Points on a hilly landscape, in no order, each with its height.
A climber steps from a point to whichever of its 5 nearest points has the largest rise for the distance, and stops where none of them is higher. Distance is the straight distance between rows; heights are no part of it.
lov: [135 140  97  81 121 129 116  79]  (h 63.3)
Lesa: [108  99 113 153 113 100  84 133]  (h 37.6)
ruvu: [138 154 122 129 143 111 130 130]  (h 41.6)
Pefev: [131 137 105  85 112 135 104  94]  (h 56.1)
Rotu: [116 126 108 119 117 107  98 109]  (h 53.7)
Pano: [167 144 101  73 120 149 129  86]  (h 45.4)
fol: [139 153 137  97 129 142 123 131]  (h 39.4)
Nuv: [179 149 156  93 135 181 163 129]  (h 33.0)
Kav: [127 142 146  81 104 169  87 140]  (h 34.9)
Zeruv: [110 133 162 147 125 130 103 174]  (h 23.3)
Gata: [ 92  76  76 173 121  84 132  85]  (h 63.9)
muf: [169 165 127 102 148 138 159 117]  (h 23.0)
fusev: [135 146 105 105 131 114 120 104]  (h 54.0)
ruz: [ 97  90 102 150 107  96  86 116]  (h 48.7)
Zopo: [128 151 156 145 144 128 130 163]  (h 13.5)
fili: [117 140 166 166 142 124 130 182]  (h 10.4)
pel: [ 60  63  64 169 102 127 134  55]  (h 63.1)
Lanan: [116 144 186 111 135 174 141 173]  (h 39.2)
zase: [121 122 105 157 137  84 125 125]  (h 53.6)
dal: [ 96  97  90 146 119  86 113  94]  (h 63.0)
zugep: [135 145 101 122 141  94 136 100]  (h 49.5)
zamap: [111 141 199 109 142 180 171 173]  (h 50.6)
liri: [172 171 146 119 164 145 191 140]  (h 33.1)
Pulo: [147 159 150 109 139 148 144 146]  (h 28.1)
zike: [132 153 146 127 136 131 124 153]  (h 12.4)
zil: [123 139  84  88 125 114 126  68]  (h 52.5)
Guneg: [113 136 146 122 112 132  83 150]  (h 64.2)
Zodi: [159 135 179  96 134 198 177 144]  (h 57.5)
bapak: [126 142 121 133 128 106 116 128]  (h 47.5)
nez: [150 142 165  81 112 193 126 143]  (h 29.1)
refi: [133 130 191  93 131 201 160 160]  (h 78.2)
Dafep: [ 97  79  88 160 114  90  99 102]  (h 62.1)
Gifon: [107 100  80 169 132  77 137  93]  (h 63.6)
Lerok: [ 92 106  76 139 120  95 126  69]  (h 62.5)
toge: [118 119 125 163 126  94 106 146]  (h 36.0)
Tofo: [ 86  94  85 139 113 102 108  77]  (h 62.4)
Kega: [151 121 197  91 135 214 188 151]  (h 61.7)
Fove: [185 143 141  85 119 185 143 116]  (h 20.2)
Roda: [170 129 167  83 109 215 144 129]  (h 25.5)
banom: [111 100 107 162 122  84 106 127]  (h 56.7)
rofom: [116 104 138 178 125 102 102 175]  (h 35.1)
subut: [110 106 140 160 111 112  83 160]  (h 62.9)
tuluk: [123  98 130 189 127  94 111 169]  (h 43.0)
detof: [ 98  96 126 142 100 113  64 141]  (h 63.4)
Tenar: [ 72  59  66 176 114 106 146  70]  (h 63.7)
zupe: [177 149 107  83 126 142 142  94]  (h 34.7)
Dof: [141 158 172 116 156 162 176 159]  (h 26.0)
kugon: [126 138 126 115 118 124  96 130]  (h 46.9)
Goti: [103 124 129 120 107 122  71 138]  (h 75.4)
nive: [128 149 161 106 125 165 118 155]  (h 66.7)
moma: [127  80  90 186 134  71 136 126]  (h 61.3)
berab: [176 137 142  74 106 198 127 118]  (h 23.4)
gupeg: [141 159 142 141 154 117 147 152]  (h 30.2)
Bod: [121  86  94 180 131  75 123 123]  (h 62.3)
liba: [149 162 113 130 151 102 146 117]  (h 42.8)
kat: [139 150 120 152 151  90 148 129]  (h 34.5)
Tamob: [110 125 173 178 133 127 122 192]  (h 6.8)
Bov: [133 147 190 105 154 183 190 163]  (h 48.0)
Vuro: [ 90 102 103 124  98 112  80  99]  (h 37.5)
dez: [154 169 139 127 162 121 163 140]  (h 28.2)
tela: [123 153 171 135 141 145 136 171]  (h 2.6)
golop: [111 134  97 111 121 106 107  93]  (h 58.3)
bovum: [156 134 186 100 144 194 198 150]  (h 45.3)
Sabi: [143 146 102  87 125 127 124  92]  (h 55.1)
Zorig: [114 113 144 171 120 115  96 173]  (h 35.0)
Zit: [104  77  88 173 120  80 121 108]  (h 63.5)
fer: [169 157 126  94 138 147 146 119]  (h 24.6)
gam: [171 161 156 107 151 169 184 139]  (h 82.4)
ful: [128  92 110 188 128  79 120 151]  (h 55.9)
puse: [126 105  90 181 143  65 142 118]  (h 59.0)
manef: [129 155 147 150 145 118 139 160]  (h 22.9)
Sovi: [142 145 126  84 113 151 106 117]  (h 44.6)
subek: [ 95 118  81 106 115 109 114  63]  (h 60.9)

Two climbers start at each pair of points below. Name the first point that both come to, or write never.
Bod / puse | Gata
berab / muf | lov
Zorig / Zeruv | Goti

Call two points neighbours if one is among the 5 nearest of the other. Go from one point of each pair to the other, from neighbour to neighbour, staying as high as possible. Name the lowest point that can't be avoided.
gam / Goti | Lanan
Goti / Gata | Rotu
Gata / nive | fol
gam / refi | Zodi
